Each row is a point on a tangle of strands that fork, close into loops and nearly touch. The rows are in no order.
Points whose rows are less than 63.4 apart are linked; no others are. Some points are linked to none.
q_496: [  1   7 -19   2  40 -34 -12 -44 -10  -8   2 -21   9   3  15   1   1  15
  -1 -17 -12   1  -2]
q_399: [ 37  11  -5 -14 -17  17   2  12 -25 -48 -24  -6 -11 -13   6   5  32  24
  31 -16 -38  11   0]
q_47: [  6 -45   2  12 -15  22  29   9  -2 -10 -12   8 -14 -14  11   4 -35 -41
   4  24  18  -5   2]
q_493: [  0  -1 -15   1  12 -27  25 -45   4 -18 -18  -3   4  -3  45   3 -31 -25
  24  -7  15 -17 -14]
q_589: [ 28  -7   2   6 -20  34 -11  17 -12  -3  14 -34  -5   4 -37   7  -4  19
  44 -26 -37  -6  -4]
q_955: [-15  48 -32  14  18  -9 -26  -3 -17  -1   3  -2  22  -6   1  32  42  39
 -33 -15  27 -15   4]
q_772: [  3 -22 -12  38 -21  28  10  19   1  14   7 -33  -5  -9 -24  18 -39 -16
  15  23  22 -36 -13]
q_178: [-28  16   3 -33  25   4   0  15  19  34  -2  59  10   3  21  -6  17 -14
 -28  11  16  10   5]
q_386: [ 20 -30  15  -3   5  -6   8 -25  -4  -4  -2 -21 -19   9  -5 -22 -19  -6
  37 -20 -38  10 -10]
q_650: [ -3 -30  28   7 -18  -2  11  -3  13  12   6  -5 -20  11  -8 -14 -29 -20
   9   8  -5  10  -5]
q_785: [-18  29 -28  17   8  -6   4 -15  12  17   3 -11  20   4  13  16 -15  -6
  16   3  33 -43 -18]
q_17: [-18   7 -15  31 -19 -15   7 -13  27   5   9 -18   6   1   8  16 -40 -11
   6  10  41 -37 -15]
q_555: [  3  21 -11 -27  52  -9  -2 -13 -22  13 -16  10  16   9  16  -8  43   5
  -9 -12 -15  13  12]
q_25: [-15  25 -18   5  41 -33 -16 -43 -16  -7   1  -6  22   7  26  24  16  16
 -20 -17  15 -10  -1]
q_415: [ 29 -15  -7  11  -5  26  -1   2  -4   3  12 -48   0  -2 -31   2 -20   5
  48 -18 -27 -17 -19]
q_26: [-15  -9  14  13   0 -27 -19 -10   9  19  22  -3  -1  19 -21 -18  -3  14
 -28  -2  -7  13  12]
q_191: [ 11   3   0  12 -35  16   6  28   6 -31 -13  -5 -11  -6   0  10   4   6
   3   7   5  -9   1]
q_988: [ 19  14 -12  -9   7  -4  -6  -6 -22 -37 -20  -4  -7  -7  11  -1  35  31
   7 -15 -32  20  10]
q_412: [-19 -18  28  18 -24 -43  -7 -28  17  -1  35  -2   1  12 -18 -23 -24   5
 -39   4  -3  22  14]
q_259: [ 16   0  -5  20 -52  16   8  29   7 -57 -17  -4 -13 -20   9  19   1   7
  -4   7  20 -14   3]
q_58: [ -8  17 -25   0  17   9  21  -7   4  21 -14  -6  21  -5  22  22 -24 -28
  19  13  28 -38 -18]
q_232: [  5 -35  18   0 -27 -20  32 -25   9 -38 -17   5 -20  -6  29 -15 -29 -23
   4  -8  15  13   5]
q_929: [ 26 -10   0  16 -58   2   6   7  -3 -72 -23  -3 -19 -22  12  13 -10  21
   7 -14   3   4   2]
q_87: [ -5  36 -24 -32  39   0  23 -12 -13  22 -23  19  35  -3  43   9  20  -8
  20  -1   7 -15  -1]
q_904: [-26 -18  28   2 -41 -35  19 -18  27 -33  21  17  -5  -4  11 -23 -22 -17
 -26   8  20  20  12]
q_767: [-10  38 -19  -5   8  20  -1  24   3  31  -6  12  11   1  -6   2  28   6
  -2   3  18 -16   0]
q_760: [ 16 -15  23   7 -17 -27 -40  -7 -17 -33  11  -3  -1   4 -24   1   5  35
 -31 -23 -38  42  18]
q_913: [ 36   1  10  -9 -32  30  -8  33 -11 -33 -14   1 -17   0 -14   8  31  11
  21  -5 -35  -3   0]
q_996: [ 14  -5  14 -33  24  19   4   7 -17  25 -10   6  -7  18 -10 -22  28  -8
  28  -5 -44  20  -2]
q_615: [ 24   4   6 -27   6  41   0  32 -22  24  -3  -7  -3  10 -27  -7  39   1
  37  -6 -37   2  -6]
q_46: [  6   6 -12  37 -20   4 -30   2  13   5  29 -37  10  -2 -43   3 -31  38
  19 -20  -9 -12  -7]
q_42: [ 10  14  -2 -16  39  -5 -23   1 -22   9  -6  -4   5  11 -11  -2  50  23
 -26 -20 -22  19  10]
q_152: [  9 -36  24  14 -16  15   0   6   4  27  16 -23 -24  12 -31  -2 -36 -20
  24  10 -15  -6 -18]
q_631: [  2  18  -7 -28  54  15  -3   7 -17  65   0   9  18   3 -18 -20  41   1
   9  -7 -15   5  -1]
q_143: [ 20  11 -13   4   8  25 -18   5 -12   3  17 -31   8  -1 -31  -2  17  39
  31 -25 -33   1  -1]
q_621: [ 13 -13  21 -25  21  -2 -12   2 -13   4  -6  20 -16  23  -5 -27  40   0
  -3  -6 -48  32  13]
q_968: [ 10 -34   5  29 -19  24  -1  13   3  24  19 -38 -14   2 -38   9 -42 -15
  27  11  -5 -25 -23]
q_127: [-17  -6   2  33 -35 -23   5 -16  29   1  19 -21  -1   1  -4   0 -48  -5
   0   8  26 -19  -9]
q_517: [-13  34 -13 -24  22  22   5  27   7  43 -10  40  15  -1   6   0  30  -3
 -10   8  14  -7  -1]
q_647: [ -9  -5  -5   1  -2 -14  32 -27  10 -25 -21  12   2  -7  50   9 -27 -30
   8  -1  31 -11   2]
q_792: [ -6 -11 -14  27 -16  39  13  32  -1  19   0 -10  -1 -10 -15  22 -27 -23
   3  36  33 -30  -5]
q_573: [ 17  -3 -16   4  16  17  -3  -5   6  22  16 -46   9   1 -26  -8 -13   4
  45 -10 -20 -18 -29]
q_163: [ -3  23  -7  -2  -4   8 -13  22   5   2  -4  15  -3   6  -8  -7  35  18
 -15   4   0   0   8]
q_434: [  5  -9 -10   9   0 -39  12 -51   0 -30  -9 -11  -8  -6  32  -7 -27   2
  17 -19  -1   2  -6]
q_14: [  6 -54  17   4 -18  -6  35 -19   5 -18 -14   4 -19 -10  20 -10 -47 -42
   6  10  19   3  -2]
q_673: [  1  42 -29  13   7   4 -33  16 -15  -2   3  -8  13 -12 -20  21  46  51
 -28 -18   7  -8   6]
q_224: [ -5 -21 -14  14   1  46  20  33  -7  25   3  14  -2 -18  -2  20 -39 -33
  -1  48  30 -20  -1]
q_771: [-17  -3  10  13 -14 -12  -2  -2  17  15  14   1  -8  13  -8 -13 -10   4
  -8   6   5   5   4]
q_341: [  0 -21  29  14 -29 -40 -19 -20   1 -23  25  -3   2   8 -22 -16 -15  21
 -37 -11 -24  36  19]
q_675: [-33 -21  16 -19  -8  11  14  41  25  -4   9  43   0 -23  21  15 -34 -42
 -28  36  45   0  -1]
q_695: [ -4  10   8  -7  -2 -10 -21  13   9 -13  -3  28  -4   5  -1 -11  39  17
 -32   8  -3  12  15]
q_206: [ 12  17  -4  -1 -18  19  -4  26  -2 -15 -10   0 -10   3  -8   1  27  18
   8  -1 -13  -2   2]
q_529: [ -2  33 -25 -29  56 -10   6 -24 -24  19 -17  10  34   1  32   2  35   1
   9  -8  -1  -8   6]
q_840: [-17  36 -26  11  23 -18 -15 -19 -14  -6   2  -1  19   1  16  23  26  26
 -21 -11  22 -13   7]
q_602: [ -5 -13   3  16 -12 -47   6 -48  11 -21   8  -8  -5   1  20 -13 -31   3
  -2 -10   3   5   0]
q_583: [  0   5  -9  -1  23 -11   6 -23  -1   5  -4 -14   0   7   9 -12  -4   0
  20  -8 -12  -3  -2]
q_217: [  2   3   1 -16  33  26   5   9  -2  63   3 -13   4   5 -24  -9  -5 -18
  32   8  -8 -10 -25]
q_849: [ -9  24 -17 -20  27   9  26  -6   0  22 -22  14  26   0  36  13  -5 -20
  16   7  17 -21  -5]
q_835: [  8  10   0   7  -5 -18 -36   0 -13 -28   0  -5   1  -1 -12  10  20  43
 -32 -15 -19  24  14]
q_90: [-18 -20  21  15 -23 -49   7 -41  19 -14  24   0  -2   4   6 -23 -34  -4
 -22   2   6  16   9]
q_295: [  5 -19  28 -21  23 -21 -16  -9  -8  -1  -4  19 -12  25   1 -24  34   0
 -30  -5 -38  39  19]
q_773: [ 10  19 -16  -1  27  11 -21   3 -17  13   9 -21  11   1 -25  -2  36  36
   2 -22 -20   3   4]
q_465: [ -6 -28  18   3  -3  17  16   9   9  25   0   4 -16   0  -2   2 -38 -36
   3  26  16   1  -9]
q_401: [  3  -3   7  -7   7  43   9  29  -7  45  -3  -5  -7   5 -24   6  -7 -22
  16  19  -1  -8 -14]
q_941: [ 20 -12  12 -13 -12  45   1  37 -17  19  -3  -7 -14   9 -29   7  15 -14
  27   8 -26  -4  -9]
q_726: [ 14  12   1 -14 -19  -5   2   3   5 -63 -29  26 -14 -19  35  -2  29   7
  -4   4  -2  10   9]
q_971: [  6  27 -16  13  -8  -4 -49  10 -16 -28  -1 -11   9 -15 -22  27  28  58
 -34 -19  -8  13   9]
q_205: [-37 -13  22 -12 -29  -7  12  25  33 -19  11  34  -1 -15  15   1 -23 -37
 -25  27  44   6   5]
q_578: [ -4 -10  25 -14  18 -42 -18 -19  -5 -11  -1   9  -3  20   8 -11  24   7
 -51  -9 -14  37  20]
q_113: [ -1  16   2 -23  42  24  -1  12  -8  79   7   4   8   5 -26 -19  17  -8
  20   0 -11   1 -15]
q_623: [ -9  -9   4   5 -28 -23  25 -18  14 -44 -11  11  -8  -8  38  -1 -19 -14
  -4  -2  31   5   8]
q_287: [-20  15   3 -19  24 -12 -15   6  10  11  -3  44   9   9  14  -8  36  -3
 -41   5  14  11  17]
q_16: [-19 -23   6 -11   9  32  21  36   9  22  10  35  -4 -18  15  18 -43 -38
 -19  42  35  -4  -3]
q_914: [-41  -8  26  -4 -38 -26  14   2  35 -26  25  27  -1  -7   7 -14 -19 -25
 -31  20  37  12   9]

How many points has the smallest loop of links through each point below? Write 0 if it is on no loop.
q_955 => 0
q_602 => 14
q_178 => 6
q_968 => 15

A fork is a point with three links, a tip a point with one. Leave the first point through the second and follow the links. Name the first fork or tip that comes.
q_87 / q_849 => q_127
q_650 / q_152 => q_90
q_16 / q_224 => q_650
q_631 / q_113 => q_578
q_578 / q_295 => q_631
q_971 / q_673 => q_583

A piece is two or more points that can be reached from each other along the links. Count, over all rows, the pieces, the separate loops (a circle has one, a figure eight two, a Y none), the forks (points with three links) and the tips (points with one).
pieces => 4
loops => 3
forks => 5
tips => 7
